Each row is a point on a landscape with many valleys, with its height.
From any point a ball rolls to the lowest of the 2 points nearest to it. It stops when none of these is lower. Distance is the straight distance between rows; heights are no part of it.
Vusi: -24; 33; -22; -4; -1; -2; 27; 29; -29; -22; -8; -17; 7; -18; -14; 0; -24; 17; 29; 20; -9; -32; -33  (h 6.40)
sezet: 27; 40; -8; 3; 12; -35; 24; -20; 11; -6; -40; 23; 9; 0; 21; -12; 39; 13; -14; -23; -20; 1; 1  (h 7.60)
Zili: -16; -16; 61; -18; -21; -39; -10; 44; -36; -8; -28; -6; -1; -11; 39; 25; -47; -26; 11; -34; 5; -13; -8  (h 8.53)
Migi: -12; -10; -4; 12; -1; 50; -4; -19; 43; -33; 8; -5; -4; 16; -38; -49; 22; 10; 28; 6; 24; -4; 19  (h 5.25)
laso: -6; -20; -2; 32; -3; 15; -19; 42; -29; -13; -8; 1; -3; -32; -34; 7; -57; 18; 45; -4; 11; -4; -11  (h 4.92)
Fom: 12; -67; 15; 26; 9; 3; -30; 10; -5; 6; 18; 22; -10; -30; -8; 11; -33; -12; -19; -24; -10; 30; 4  (h 4.11)
panim: -9; 2; 16; -5; -8; 55; -16; -13; 25; 1; 40; -10; -22; 43; 2; -8; 21; -10; -1; 24; 10; 8; 2  (h 5.88)
doto: 20; -6; 3; 26; 9; -5; 17; -34; 54; -23; 27; -2; 10; 26; -20; -40; 56; 22; -18; -4; 22; 21; 25  (h 6.02)
muzi: 9; -28; 12; 41; 18; 4; 1; -5; 33; -27; 44; 6; 8; 18; -37; -36; 37; 28; -10; 10; 21; 32; 15  (h 6.31)
Niv: -30; -33; -24; -7; -13; 28; -10; 19; -10; 10; 14; -26; 0; -46; -19; 1; -45; -18; -1; 4; 1; -38; 5  (h 0.83)
Ludo: 22; 17; -2; -5; -19; -4; -19; 6; -17; 6; -31; 9; -1; 1; 27; 47; -22; 4; 30; -9; 8; 0; 8  (h 3.75)
boda: 21; -71; -15; 24; 10; -8; -6; -24; 12; -28; 18; 22; -5; 22; -25; 11; 2; 7; -41; 6; 2; 48; 25  (h 1.59)
tup: 19; 33; -22; -12; -1; 19; 12; -56; 23; -24; -17; 2; -10; 18; 16; -11; 45; -4; -13; 8; 7; 8; 12  (h 2.90)
kizes: 5; -4; 35; -18; 3; -42; -4; 2; -12; 3; -12; 33; -4; 29; 39; 8; -9; -5; -2; -42; -27; 25; 2  (h 8.78)
zav: 47; -23; -6; 18; 15; -25; 25; -10; 9; -35; -32; 21; 23; -18; -6; -8; -27; 32; -10; 3; -20; 8; 11  (h 3.44)
bel: -32; 32; -21; -21; 12; -1; 22; 31; -43; -18; -17; -43; 6; -45; 10; 3; -36; 14; 21; -1; -3; -34; -14  (h 6.78)
Sogi: -18; 39; 8; -37; -14; -32; 5; 19; -58; 23; -40; -28; -22; -8; 48; 59; -11; -21; 13; 3; 9; -6; -22  (h 1.35)
suze: 0; -52; 24; 8; -8; -17; -4; 31; -32; 15; 26; -5; -18; -33; -4; 36; -54; -20; -16; 11; -10; 16; -28  (h 7.28)
lema: -21; -8; -15; 19; 4; 24; -23; 30; -5; -16; -11; 6; 2; -19; -31; -17; -18; 22; 40; -11; 0; -22; 15  (h 3.90)
berut: -4; -13; 5; 3; 5; 30; 8; -28; 55; -27; 18; -8; -1; 27; -15; -54; 52; 2; 0; -6; 23; -2; 30  (h 5.68)
Salal: 25; -35; -4; 12; -15; -13; -8; -23; 17; 23; 25; 16; 7; 17; -13; 40; -6; -14; -25; 4; -6; 31; -6  (h 6.32)
Mip: -12; 16; 13; -21; 14; -10; -6; -11; -10; 25; 31; 14; -9; -5; 23; -7; 30; -20; -22; -17; -5; 10; -4  (h 8.28)
Ger: 16; 24; 16; 1; 6; -18; 16; 29; -17; -7; -32; 10; 28; -11; 12; -8; -47; 27; 30; 0; -7; -23; 1  (h 7.07)
suba: 20; -48; -22; 15; 13; 4; 9; -38; 26; -53; 20; 9; 3; 11; -18; -10; 15; 14; -34; 9; -4; 22; 32  (h 2.30)
gav: -14; -7; -21; -10; -14; 5; -11; 20; -13; 20; -16; -16; 12; -26; -10; 22; -37; -15; 11; -9; 12; -48; 10  (h 3.71)
dozo: 5; 36; -13; -1; 4; -18; 30; -9; 10; 2; -14; 13; 13; 6; 5; -21; 42; -2; -23; -1; -21; -24; -18  (h 7.83)
dazi: 40; -7; -24; 16; 4; -16; 24; -34; 29; -41; -10; 14; 6; 6; 2; -18; 9; 35; -22; 11; -18; 10; 15  (h 2.89)
duse: -10; 16; 13; -24; -24; -27; 1; 40; -44; 17; -30; -37; -5; -7; 40; 61; -55; -16; 16; -3; 20; -32; -7  (h 2.70)
sol: 0; 5; 21; -10; 19; -20; -16; -12; -1; 8; 4; 28; -10; 12; 37; 1; 24; 5; -11; -40; -17; 29; 11  (h 8.58)
biva: -31; 14; 16; -35; 2; -19; -13; 16; -21; 40; 14; -2; -17; -17; 24; 5; 12; -27; -9; -15; -8; -12; -14  (h 7.84)
sivi: 32; -1; -9; 0; -7; -27; 16; -33; 16; 5; 13; 13; 21; 3; -1; 27; 14; -7; -24; -3; -14; 13; -10  (h 5.92)
Kuf: -15; 1; -5; -9; -6; 39; 4; -7; 19; 10; 32; -15; 11; -1; -30; -32; -6; -10; 3; 20; 10; -21; -8  (h 5.38)
Sevef: 5; -47; 28; -1; 7; -20; 6; 30; -32; -17; -4; 8; 5; -38; -2; 16; -55; -8; -5; 1; -10; 5; -19  (h 7.73)
Kom: 15; 0; 16; -15; -17; -32; 12; 16; -11; 23; -1; -7; 14; -6; 16; 34; -34; -10; -3; 7; -19; -11; -25  (h 4.84)
pegi: 24; 32; -33; -22; -7; -9; -2; -66; 7; 2; -39; 14; -7; 22; 28; 8; 27; -8; -7; -16; 0; 24; 17  (h 3.35)
Pelu: -25; 31; -6; -30; -13; 36; -11; -13; 3; 31; -12; -6; -12; 22; -5; -26; 30; -35; 0; 19; 19; -26; 2  (h 5.19)
Nifi: 14; -30; -3; 17; -12; 34; -3; -21; 31; -15; 31; 3; -12; 40; -33; -3; 8; -4; -5; 36; 14; 17; 4  (h 5.37)
fone: 19; -21; -23; -5; -16; 25; -10; -40; 27; -14; 0; 8; -1; 17; -16; 4; 0; -4; -3; 16; 9; -3; 21  (h 4.93)
dibas: -13; 37; 3; -19; 9; 34; -8; 8; -9; 23; 9; -14; -17; 3; 34; 1; 6; 10; 10; 24; -6; -4; -1  (h 6.81)
Zub: 8; 2; 21; -17; -22; -29; 4; 26; -39; 27; 0; -16; -3; -21; 11; 40; -66; -16; 11; 11; 11; -14; -23  (h 3.95)
Nopur: -1; 24; -11; -14; -3; 38; 27; -37; 30; -20; 1; -14; 4; 35; -1; -27; 46; -27; -16; 20; 7; -17; -6  (h 3.55)
lokam: 13; -41; 13; 9; -14; -22; -10; 4; -9; 22; 35; 8; -8; -2; -7; 49; -28; -21; -20; 4; -7; 27; -28  (h 6.77)
Purin: -27; 21; -22; 6; -4; 41; -27; 23; 3; 12; -20; -8; -1; 0; -12; -18; 1; 12; 40; -5; 11; -33; 22  (h 2.51)
rovek: -24; 1; 0; -17; -18; 28; -6; -1; 15; 37; 32; -26; -9; -19; -7; 1; 0; -31; -7; 9; 12; -25; -11  (h 6.34)
Ziloz: 1; 27; 19; 5; 7; 10; -17; 30; -5; 27; 8; -4; -5; -12; 17; 5; -11; 28; 31; 3; -2; -3; -7  (h 7.25)
Luk: 45; -7; -9; 26; 4; -56; 13; -51; 42; -8; 19; 8; 3; 41; -1; -24; 31; 33; -41; -13; 1; 54; 33  (h 2.91)
seduf: -28; -49; -7; 37; 9; 60; -16; 9; 16; -40; 22; -7; -9; 2; -60; -41; -23; 8; 9; 16; 6; 21; 0  (h 5.24)
nak: -4; -16; 17; 21; 6; -1; -12; -8; 14; -6; 58; 11; -4; 21; -19; -7; 48; -4; -15; -6; 16; 25; 4  (h 6.70)
vem: 34; -57; -7; 32; 11; -37; 1; -42; 29; -12; 29; 11; 4; 34; -7; 8; 14; 26; -53; -8; -1; 68; 37  (h 2.35)
pogid: -33; -48; 9; 27; 19; 36; 2; 6; 9; -45; 54; -6; -6; 10; -51; -42; 11; -8; -13; 12; 13; 11; -3  (h 5.75)
mit: -21; -14; -8; 15; -1; 16; 14; 11; 15; 2; 22; -14; 22; -22; -60; -25; 2; -3; 8; 15; 4; -19; -25  (h 5.93)
kimim: 0; -2; 24; 14; 15; 1; -8; 28; -8; 7; 42; 5; -6; -20; -4; 0; -3; 21; 13; 1; -3; 11; -20  (h 7.53)
filun: -20; -18; -14; 25; -3; 47; -16; 3; 13; -37; 9; -2; -5; 0; -45; -29; -6; 16; 38; 9; 10; -1; 10  (h 4.75)
toz: -47; 31; -23; -11; -17; 13; 14; 24; -21; 6; 5; -36; -3; -18; -34; -13; -11; -12; 23; 23; 15; -41; -27  (h 5.83)
gobiv: -11; -46; -12; 21; 14; 7; 10; 17; 2; -9; 14; -2; 19; -34; -48; -9; -18; 6; -8; 21; -12; -1; -22  (h 5.09)
suv: -4; -25; 41; 1; -5; -12; -24; 37; -45; -13; -3; -2; -10; -38; 20; 25; -57; -9; 20; -29; 5; -1; -8  (h 8.14)
giv: -7; 48; -8; 1; 6; 6; 18; -4; 15; 11; -20; -3; 1; 8; 5; -5; 78; -5; -9; 8; -11; -8; -25  (h 8.08)
Nivog: -28; 12; 3; -27; -11; -13; 5; 24; -14; 44; 14; -29; -17; -37; 16; 5; -16; -19; -6; 2; -3; -30; -14  (h 7.27)
zed: 18; -29; -15; 11; 8; 6; 22; -1; 13; -18; -3; -2; 27; -28; -14; 8; -18; 12; -16; 15; -24; -8; -9  (h 4.24)
Molu: 20; 0; -20; -6; -14; 8; -9; -8; -7; -9; -9; 15; 1; 3; 0; 26; -23; 0; 14; 14; 1; -8; 5  (h 4.37)
tevor: 10; 44; -6; -7; 14; -24; 10; -1; -13; -4; -59; 23; 9; -13; 24; -11; 33; 10; 15; -23; -3; -13; 10  (h 7.39)
nev: -29; 46; -16; -22; -5; 16; -23; 6; -24; 51; -36; -14; -18; 10; 13; 12; 30; -31; 8; 11; 14; -19; 3  (h 5.99)
binu: 9; 14; 7; -5; 16; -3; -12; -29; 12; -8; 10; 18; -26; 33; 36; -15; 39; 25; -5; -11; -7; 36; 24  (h 8.76)
rudu: -28; 26; 0; -28; 1; 38; 17; -19; 14; 4; 10; -21; 2; 14; -10; -44; 36; -32; -4; 27; 13; -23; -15  (h 4.35)
medev: 9; -21; 27; 17; 21; -7; -10; 8; -8; -2; 64; 16; -3; -7; -5; -7; 13; 9; -17; -7; 4; 30; 0  (h 7.11)
sug: 36; 31; -9; -7; -14; -29; -4; -36; -3; 9; -40; 21; 4; 16; 27; 31; 3; 8; 17; -24; 1; 22; 14  (h 3.76)
miga: 41; 3; 13; -8; 1; -42; 23; -18; 6; 11; -5; 17; 33; -5; 19; 23; -19; -3; -23; -14; -25; 11; -16  (h 5.55)
Tuk: 0; 24; 11; -9; -4; -23; 9; 45; -19; 20; -48; -6; 24; -5; 24; 16; -34; 6; 26; -9; 6; -39; 4  (h 7.15)
gote: 3; 2; 63; -16; -12; -44; -7; 29; -21; -9; -36; 21; 4; 15; 43; 22; -15; -13; 19; -44; -13; 9; -11  (h 8.83)
Pubal: 21; -79; 3; 43; 15; 15; -27; -5; 22; 0; 18; 20; -12; -6; -21; -1; -19; 12; -30; -4; -1; 53; 27  (h 2.72)
kuz: -30; 19; 12; -16; 1; 29; -9; 7; -7; 7; 43; -13; -34; 22; 13; -11; 28; -9; -2; 24; 4; -2; -15  (h 6.36)
fimim: -9; 24; -25; 3; -8; 23; -2; -4; 22; 5; -30; -1; 10; 1; -11; -11; 24; 12; 22; 3; 5; -28; 18  (h 3.73)
volop: -6; 46; -11; -17; 8; -11; 6; -26; -3; 19; -41; 10; -11; 27; 19; -4; 79; -24; -28; -7; -21; 13; -11  (h 8.30)
bano: 9; 20; -12; 12; 14; 1; 19; 19; -19; -30; -20; -3; 24; -28; -8; -11; -36; 36; 36; 10; -9; -14; -11  (h 6.75)
ner: -41; 28; -35; -12; -10; 17; -4; 29; -28; 28; -10; -45; -4; -20; -8; 7; -32; -9; 24; 16; 29; -50; -5  (h 5.13)
saf: -16; 36; -8; -19; -2; -4; -10; 36; -23; 40; -50; -5; 1; 8; 30; 12; -4; -9; 15; -4; -3; -31; 11  (h 6.64)
lorek: 42; 24; -7; 12; 9; -59; 23; -46; 27; -11; -1; 12; 6; 44; 32; -1; 32; 25; -33; -26; -20; 47; 8  (h 3.26)
napof: -7; 38; -1; -23; 14; -9; -7; 6; -18; 29; -67; 12; 0; 6; 38; 0; 26; -5; 7; -19; -13; -5; 18  (h 7.10)

For each start below, name the point where the ball stops.
suze -> Sogi
Ziloz -> Ludo
volop -> saf
mit -> boda
nak -> filun
giv -> saf

Call two points neighbours if one is among the 2 nearest of the other. Go from one point of each pair to the other, from neighbour to neighbour, staying as low as possible. Name the highest point that can't be avoided.
Kuf, boda -> mit
Vusi, filun -> bano
Niv, boda -> rovek
tup, Ludo -> sug
Sogi, Ludo -> saf
